A landscape with many valleys, sampled at points; each row gives a point and its height.
A ball rolls from a point to whichever of its 6 nearest points has the largest drop for the distance, and stops where none of them is lower. Distance is the straight distance between rows; heights are no part of it.
boru: [169 133  89 122 157 128 176 115 108 147 183 102 206]  (h 8.08)
fimam: [160 132 134  96 107 150 112 146  86 107  95 126 132]  (h 6.59)
Likep: [ 76 139 105 172 113  98 121 117 166  92 142 149  77]  (h 4.89)
fil: [133 121 153 110 111 163  97 136  98 120 100 152 115]  (h 5.54)
Zopo: [144 142  91 158 138  91 155 136 117 126 120  99 147]  (h 4.11)
Temom: [ 96 161 157 167 116 130 108 100 196 107 141 142  81]  (h 8.56)
Gebe: [184 138 114  73  99 151 136 153  93 116 118 110 166]  (h 6.52)
mora: [196 131 118  67  85 158 142 152  98 129 129 110 169]  (h 6.80)
Gutok: [184 140 108  88 109 135 146 140  93 111 148 101 181]  (h 7.16)
govo: [126 136 132 133 129 145 109 125  99  93 108 147  95]  (h 5.53)
dovo: [118 140  77 160 146  82 157 138 119 108 113 110 112]  (h 3.42)
tugi: [178 136 100  96 135 135 158 133 102 121 176 100 197]  (h 7.71)
kolu: [120 130  76 162 145  68 168 130 124 125 114 103 134]  (h 2.83)
rab: [175 131  88  85 123 140 157 133 104 126 181 105 208]  (h 7.41)
Rek: [ 92 142 113 162 115 114 122 118 147  90 124 148  83]  (h 3.99)
bem: [161 112 147  79  93 162 122 159  95 137  87 128 132]  (h 6.06)
fuzud: [ 85 152 141 157 104 128 111 103 176  99 142 152  82]  (h 6.28)
toz: [194 123  89  63  96 149 144 143 111 121 178 107 193]  (h 7.07)
nizu: [113  72 198  94 143 166  85 156 148 171 139 167 107]  (h 1.90)
malob: [ 85 121  73 157 129  70 160 133 127 125 116 113 113]  (h 3.98)
git: [151 142  89 145 140 105 145 139 104  94 115 107 135]  (h 5.31)
vude: [127 130  90 160 133 104 196  74 138 213 159  69 170]  (h 6.92)
meraz: [118 128  78 158 147  77 184 110 135 170 125  87 143]  (h 0.96)
kameg: [142 146  81 150 147  87 180 116 120 152 140  85 166]  (h 4.37)
Zonum: [108 129 209 117 154 158  83 124 177 148 148 152 124]  (h 2.17)
Vofug: [156 141  89 141 150 108 163 123 102 135 139  89 185]  (h 2.52)
ponum: [130 143 108 150 128 106 132 132 103  91 113 132 113]  (h 5.16)
fovo: [ 94 113  81 151 146  65 166 124 132 153 113  92 133]  (h 2.91)
dalon: [128  58 198  82 146 136  97 175 185 171 145 161 107]  (h 4.59)
Zufun: [123 141  96 154 132 108 144 138 101 103 112 116 112]  (h 4.42)
tuze: [ 83 119  81 160 126  77 148 127 153 113 121 133  84]  (h 4.67)
veguk: [134 141 127 135 117 127 116 135  91  91 104 135 115]  (h 6.27)
dabu: [ 97 154 149 154 117 147  98 110 134 102 121 157  90]  (h 2.93)
sufon: [122 144 121 157 120 130 105 128 118  94 109 143  97]  (h 4.06)
Zufe: [116  66 187  83 128 161  83 155 140 178 105 164 106]  (h 4.04)
ronub: [131  84 166  88 115 166  89 151 117 157  92 153 108]  (h 4.73)
bug: [165 146  98 121 138 114 147 139  93 104 132 101 168]  (h 7.13)
Mon: [155 145  91 145 153 102 177 115 111 144 155  90 184]  (h 6.30)
sakib: [107 128  84 159 140  86 137 132 133 103 111 123 103]  (h 3.74)
tabak: [ 97 166 191 155 132 152  98  98 193 126 147 142  92]  (h 8.73)
maku: [107 125  83 139 111  93 196  77 135 209 123  64 165]  (h 4.81)
fem: [125 128 163 125 121 161  93 129 102 111 105 164 102]  (h 4.69)
rilu: [114 130 167 134 131 160  85 113 133 111 115 169  95]  (h 3.73)
Kapig: [104 138 200 146 141 161  93 108 172 128 144 157 108]  (h 3.04)
Timo: [117 111 180 109 125 167  85 130 120 130 109 162 103]  (h 2.79)
kas: [102 105 209 105 143 172  85 128 160 148 148 172 119]  (h 1.21)
duz: [121 105 180 101 126 164  85 134 118 148 102 158 102]  (h 3.72)
palon: [112  80 206  93 146 162  81 147 168 156 140 172 120]  (h 0.53)
rofi: [ 91 154 170 155 128 155  94  96 176 116 132 150  93]  (h 1.18)

For each start below, name the point where the ball stops.
veguk: rofi
toz: palon
fimam: palon
mora: palon
git: meraz
Zufun: meraz
Likep: rofi
govo: rofi
ronub: palon
malob: meraz
